Each row is a point on a tangle of strands that fork and nearly touch. The rows are in no order.
Points whose rows are less than 59.7 apart are linked; no others are. Some points are linked to none.
puv: [  8  39  -1  -4 -38  23  -3   0 -11 -12  12   6  -8  -7  11 -37 -20  -1
  -7  29 -48 -14  13  -7  11  26  30]
kevik: [  7 -30  16  23  16  -8 -11 -28  -1   8 -26  35  -8  21  -7   5  14 -12
  23 -24 -14 -14  15  -3 -15  -4  23]
Nuvuz: [  7 -35 -11  19  50 -33  -2  -4  28  -4   3 -12  36  14 -46  13   5 -21
   4 -26  15  17 -22 -10   0   2 -34]
vabib: [  7  66  -2   4 -33  49  11  15 -16   5  28 -10 -16 -13  15 -35 -14  11
 -16  39 -19   2  10  -2  16  40  19]
Mumo: [-10 -40  10 -14  -2   2   9 -12   5 -16   8  10 -25  -3   6  -7  15   8
 -29 -14  27  13   9  22  -8 -52 -48]
bipi: [ -8 -13  16  25   6  11   0 -17  12   6 -45  32 -17  20  -8   6  14 -22
   1 -28 -30 -11  -1  -4  -9   2  26]
laz: [ 23 -52  -5   7 -10 -44  -4 -13  28   4  33  -1  36 -32  -8  24   0  12
 -19 -10 -13 -11 -12  -5   5 -24 -12]
nakeb: [ 13  14 -10  28  13  14  -7 -12   7 -10  -3  -6   6   7 -19  -9  -1 -15
   7  -2  -2   0 -11  -3 -11  24 -29]
tege: [ 17  26  11  10  19  -3 -30   4 -38  17 -18  -6   6   5   7  22  10 -16
  46 -12  13  -7   7 -14 -12  56  43]
Lagan: [  7 -24  19  15  16  -9  -8 -30 -13  15 -36  24 -12  10  -5  19  13 -14
  28 -26  -3  -3  26   0 -14  16  39]
faz: [ 15  53 -13  18 -10  40   3   6  -6   8   7 -12  -4   3  -2 -25 -11   6
   7  23 -17  -2  -9 -12   3  46  -3]
piba: [ 19 -50  -5  10   1 -60  -8 -10  29  23  31  10  40 -34 -20  37  -2  20
  -7  -9  -9 -15 -18  -3   4 -12 -13]
Vor: [ 15   4  13  -2  -3  -5 -13 -28 -31  13 -24  10  -5  -7  10  19   4 -11
  34 -10  -9   1  29  -6  -5  44  59]
Zozuf: [ 43  16  16  16  27 -18 -42   5 -41   7   4  -9  20  12  15  25  22  -9
  42 -12  14  -4   9 -31 -12  43  36]
Zefo: [  6  14   8  -3  -5   5 -11 -21 -28  24 -25   7 -10  12   2   4  -2  -9
  37  -3 -15 -11  19  -3  -4  27  54]
bas: [ 10  -4   3   5  30 -20 -31  -8 -18   9 -11   9  10  28 -11  11  10 -16
  51 -15  13 -10   5 -21 -19  15   3]
fofu: [  5  10   3 -30 -23  39  19  -3  11 -17 -50  18 -34  31  17 -15  24 -33
 -26 -22 -31  26  -9  -6   9  -4  53]
tam: [ 19 -27   2 -20 -21  -9  -2 -11  -4 -30  34  -9  -5 -31  22 -14  -2   1
 -33   3   3   3  21   8   4 -36 -19]
Zuz: [ 22 -40 -10  19  20 -32  -1 -15  33  -5   8  -6  21   6 -26  16  11 -10
  -2 -21   4   8 -20 -13  -2 -12 -33]
gomun: [-11  35 -18 -16 -17  51  24   7  19 -17 -46 -23 -28  20   6 -22  -2 -49
 -18  -5 -11  31 -27  -7  15  29  28]
sifi: [  9  16   6  39   7 -35  19  43   2  35  30 -19  37 -23   3  17 -14  74
  13  45  26   3  -7  15   6 -15   8]
vab: [-36  16   2 -20 -32  36  26 -18 -11  -2  -1  14 -47  -2   6 -32 -12   7
 -27  21   0   4  28  36   3 -20 -20]
zize: [ 25 -19   9   4  33 -35 -35  -5 -23   5  -1   3  15  26  -2  24  21 -19
  45 -23  22  -7   8 -24 -15  12   7]
fis: [-42  10   6  -5   1  37  17  -6   1  -8 -19  12 -43   3  -8 -17  -1  -3
 -23  -2  25   7   6  32 -11 -17 -44]
bok: [ -2  40   1 -23 -42  35   6   1 -22 -19  30   2 -28 -26  20 -34 -26   0
 -29  33 -16  -1  41  18  14  16   7]
sola: [ 28  -2  24  -7  22 -47 -42  25  -7  21  24 -18  31  20   8  32  14  12
  35  -4  19  -6 -18 -44   7   7  22]
fofuv: [  8 -29 -12  14  44 -49   0   0  25  11  11 -15  44   3 -47  27   0  -6
   2 -22  18   8 -28  -1  13   6 -34]
morer: [-39 -23 -12 -14 -15 -35  17  25   3  -4  17  19  19 -22   7  40   5  25
 -22   3  18  -9 -37  27   4 -44 -50]
nul: [ 12  -9  -6 -41 -20   6  14  -9 -16 -36  26   4 -20 -34  25 -35 -22   9
 -33  14  -2 -14  60  19   8 -47 -21]
bot: [  8   6   0  10  -7   7 -13 -18  -8   4  -8  12  -3  14  -1 -18  -4  -3
  28   2 -28 -20   3 -10 -12  14  12]
ziga: [-34 -30  -7 -18  -6 -32  19  10  12 -11  11   7   6  -6   0  31  13  10
 -24 -10  28   3 -26  22   0 -51 -57]
zem: [-37  18   1 -23  -2  58  26  -2  13   3 -39 -10 -55   3  -9  -8 -10 -31
 -38  -5  19  27  -8  27   7   7  -1]
tosep: [-21 -29   2 -22 -17  23  27 -23   1 -21  11  23 -32  -5  11 -41  -3  23
 -31   6  -1  -3  32  30  -5 -58 -39]
dok: [ 40   4  20   0  25 -27 -44  13 -27  16  19 -16  23  24  12  25  21   1
  42  -6  18  -4  -1 -39  -3  17  26]
zib: [ 18  37 -10  21  -3  26  -4  -5  -5  -3   9 -14   2   2  -4 -18  -3   2
   3  11  -9  -2  -9  -4  -2  31 -21]
seza: [  5 -23   2   8   5 -17   5  -4   9 -18  14 -18   5  -2  -7  15  18  -9
 -28 -23  30  10 -10  13  -2 -28 -45]
lub: [  9  68  -9  13 -25  50  11  17 -10  12  13 -17 -13  -3   6 -29 -13   8
  -3  33 -16  -2 -10  -8  14  50  14]
tefe: [-19  -9   3   3 -16 -24   1  43 -10   5  44  13  33 -40  27  31  -4  53
 -29  21   2 -26 -16  25   1 -45 -17]
Nen: [ 15  -8   2  -1 -21   7  -4 -14  -9 -28  24  -7 -15 -14  15 -19   2  -4
 -23   5   6   7  15  15  -2  -9 -26]
damo: [-34   5  -6  10  22  36  10   8  25   0 -58  -4  -3  27 -19  -1   6 -38
   1 -26 -16  10 -27  -8  -4  23  38]
mida: [ 14  11   6  10  -6 -27  11  30  20  18  38 -41  32 -32  17   0 -30  66
  17  64   0   9  17 -30  25  -8  30]
gese: [ -2  42 -11   1  49   8 -29  22  -3  14   2 -15  26  23 -19 -10 -10   6
  36  15  13  15 -14 -34  -7  47 -14]
Komu: [ -7  32  -7   4 -30  27  11  -6   9   2 -31  -4 -19  14   3 -13  -6 -28
   1   4 -34   0 -18  -4   6  27  34]
kar: [-25  21  -7  -7  19  16  -3   6 -11  25 -51 -14   1  23 -13   7  -4 -28
  43 -19  11  -2  -5  -6  -9  45  51]
tuzu: [-13  23  -2 -33 -38  30  16 -11 -22 -19  22  10 -34 -24  16 -36 -31   2
 -33  30  -9  -4  54  29  12  -7  -3]
Gafa: [  2 -26  -7 -50 -18 -17  10   8  -7 -19  30 -11   3 -50  29   1 -14  15
 -40   7  -1 -17  33  11  11 -61 -17]
Berak: [-15 -13   3 -29 -22  21  21 -20 -11 -25  13  19 -34 -17  13 -42 -16  13
 -33  12  -3  -6  51  33   1 -43 -24]
Ridu: [ 22  -7  -6  28  14  -1  -6 -14  12 -18   5  -7   5   7 -17  -5   5 -17
   0 -12   4   5 -11  -4  -8   6 -34]
zuro: [ 22 -28  14 -17  19 -54 -39   9  -3  23  23  -8  27  13   0  34  13   7
  35  -7  13 -11 -14 -37   4  -4  13]
Fepum: [ 15 -43  -4  -1  12 -64 -15   0  30  26  24   9  37 -14 -27  39  -2  18
  13  -7   2 -10 -25 -18   8  -2 -14]
Dosig: [ 21 -11  -4  20   5  -7  -1 -13   7 -16  16 -24  11   0  -9   6  14  -8
 -17 -17  16   9 -15   5  -1 -11 -41]
Pase: [-37   1  -2  -8   6  18  15  -3  -1 -18  -7   7 -27  12  -3 -12  10   2
 -13  -4  31   6   1  22 -17 -28 -61]
bevab: [ 12 -40   7  26  21 -15 -13 -21  13  -4 -17  29  -4  25 -11  -2  19 -14
  21 -23 -10 -14   4 -15 -17 -11  -2]
Zasa: [-13  16  -2 -19 -23  45  18  -4  19 -12 -41  -2 -44   5   7  -5  -5 -39
 -33   1 -12  37 -14   3  14  19  21]
Vufin: [ -1  17   1  16 -22  18   0 -13   4   0 -21  10 -12  10  -2 -15  -7 -20
   9   3 -35 -11  -8  -1  -1  19  20]
sefid: [-10  13   1   9  41 -12 -32   9 -23  12 -25   4  15  27 -17   9   9 -28
  49 -19  20  -6   0 -11 -25  37  14]
Babib: [ 24  -2  -4  10 -12   2 -14 -16   2 -15  13   3   5   4   2 -23  -2   2
  12   5 -31  -9   0 -16  -5   3  -8]
Todu: [-10 -34   4  -7  -3 -19   4  -1   7 -14  13  -8  -7  -3   3  16  21  -2
 -31 -21  34  12  -9  18  -6 -46 -49]
Sagi: [ 12 -32  -2 -30 -21 -23  -1  -1  -4 -18  40 -16  13 -47  23   7  -4  13
 -42  -1  -1 -10  16   9   9 -47 -14]
gizo: [  4  15  -3 -15  -7  40  26  -3  10  -6 -61  -1 -22  40   7 -18  25 -31
 -12 -31 -23  18 -10 -10   4   4  54]
fek: [ 21 -22   8  -3  34 -53 -37   7 -12   9   6  -7  27  28 -10  33  20 -18
  41 -27  24  -9 -10 -33  -6   8   2]
vozu: [-19   4   4  15   8  26   9  -2  22   5 -56  10 -11  22 -12   3   9 -32
   1 -28 -25   2 -19  -7  -4  12  31]
fuzi: [-34  28 -13   7 -12   2  24  69  -2 -12  29  -6  17  -5  30  26 -17  53
  -6  58  21  13 -45   7  31 -20 -30]
nom: [-29  22  -1 -30 -40  34  25 -19 -13  -8   7  13 -44 -13   8 -34 -23   5
 -34  26  -7   0  45  38  10 -15  -3]
kopuv: [-32 -20  -4 -11 -21 -32   3  33  -7   0  38  25  26 -37  21  35  -6  41
 -25  17   5 -23 -25  28   1 -45 -32]
Monim: [-38  24 -16  10  47  14 -25  10   2  10 -22  -3  30  25 -36 -11  -8 -27
  39  -3  10  13 -23  -5 -27  55  14]
Rovan: [  7 -10  18   4  11  -5   0 -32 -14  21 -46  15 -14   1  -1  27  15 -17
  25 -29  -6  10  27  -5  -4  32  59]
Kuzi: [ 27  -5  -2  10 -16   6  -9 -16  -1 -25  26  -3   4 -13  11 -26  -2  -1
  -8   8 -24  -3   6  -7  -1   2 -14]
Lemu: [-16  35 -14   0 -16  39  21   3  19  -4 -43 -24 -16  17  -3 -12  -9 -42
  -7  -5 -16  14 -27  -6  11  34  31]
Kolo: [ 21 -12  -8 -53 -18  -5  13   4 -14 -33  31  -8  -8 -45  32 -21 -21  11
 -37  13  -2 -16  52  12  15 -53 -21]
Rarit: [-43  10 -10   9  34  21   0   4  11  14 -52  -6  11  29 -30  -2   0 -33
  29 -23   1   7 -16  -3 -16  37  42]
gis: [ 23  16   1   9  -2  -8  10  22  12  14  41 -45  27 -20  19  -8 -19  61
  -2  49  -8   9  16 -29  29 -13  20]
paza: [-46  17   4 -13 -19  43  32 -15   3   0 -21  15 -51   4  -5 -24  -5   5
 -24  11   8   6  12  36  -6 -18 -29]
mev: [  7   1   7   4  -5  -2 -14 -24 -24  11 -12  15  -5  14   0  -7  -3  -4
  35  -2 -21 -17  17  -6 -10  11  36]
siza: [ -7   1   5  23  -8 -26   3  50 -10  17  42  12  39 -31  22  27   1  63
 -20  24   6 -23 -20  24  -2 -39 -10]
bako: [ -9   9   2 -25 -18  45  13  -1  22 -17 -48  12 -40  15  11  -5  10 -39
 -33 -15 -24  34 -22  -5   9   8  23]
laru: [-24 -35  -2 -20  -9  15  27 -18  10 -20   3  24 -30   1   5 -25   9  25
 -28  -4  11   6  11  24  -9 -62 -55]
nem: [-16  20 -12   9  39   6 -23   5  -1   8 -26   3  16  24 -27  -7  -5 -22
  42  -6   7  -5 -13 -13 -24  41   2]
lugov: [ 12  13   6  28   0 -34  13  34  10  31  36 -31  34 -31  10  11 -24  75
  19  55  14   6   6  -4  16  -8  20]
sizab: [ -7  55  -1 -15 -40  46  13   7 -29  -3  28  -6 -30 -14  19 -31 -13   8
 -26  32  -1   2  21  18  14  23   2]
kosu: [ -6  32   1  -2  18   6 -18   5 -27  27 -37 -11   1  12  -3  19   1 -22
  46 -17  14  -5   3  -8  -9  55  52]
tuge: [ 23 -56   1  20  18 -28 -12 -20  24  -8  -8  23   3  22 -14   1  17 -11
  17 -26  -9  -5  -3 -19 -12 -22 -14]
bopu: [ 26 -55   1  25  18 -24  -6 -16  36 -17   3  16   7   9 -14   7  20 -18
  -9 -26   0   3 -11 -14  -8 -20 -28]
Zub: [  6  10   6  29   0 -27  14  42   0  27  39 -13  37 -23  10  23  -5  71
 -10  25  13 -14 -17  19  12 -24  -1]
Supe: [ 12 -33 -10   6  29 -56  -5   4  29  24  17  -4  39 -10 -40  37  -3   7
   9 -14  12  -1 -30  -7  14   7 -26]

A fork is a point with three links, a tip a point with one. Leave the first point through the second and follow the links. Name the first fork or tip that comes.
Zub, sifi | gis
bot, Vufin | gizo
gomun, Lemu | bot
Supe, fofuv | kevik
tefe, kopuv | Todu
nom, vab | Pase
kar, kosu | Monim
Nuvuz, fofuv | laz

Follow the links from the first point to the second, and from the first to the third. Name the last point that the two ways share.
Kuzi, Zuz, Zasa | bot
Zuz, Nen, kosu | kevik
Lemu, bopu, Gafa | bot
laru, kopuv, vabib | Todu
gis, Dosig, tosep | Todu
Nuvuz, tege, Babib | kevik

A fork is a point with three links. Follow the links from the first point to the second and name the forks in between, in order.
sizab, ziga | Todu
vozu, fofuv | kevik
fofuv, Vufin | kevik bot
Zasa, bipi | bot kevik
Lemu, Gafa | bot

Name the points in between on the shortest way along the links from the first point to the second, in order.
nem, Zozuf | sefid bas zize fek zuro sola dok
bopu, Rovan | tuge bevab kevik Lagan
gomun, Kolo | Lemu Komu Vufin bot Babib Kuzi Nen tam Sagi Gafa
tuge, tege | bevab kevik bipi vozu damo Rarit kar kosu
tosep, morer | laru Mumo Todu ziga
sizab, Mumo | vabib lub faz zib nakeb Ridu Dosig seza Todu
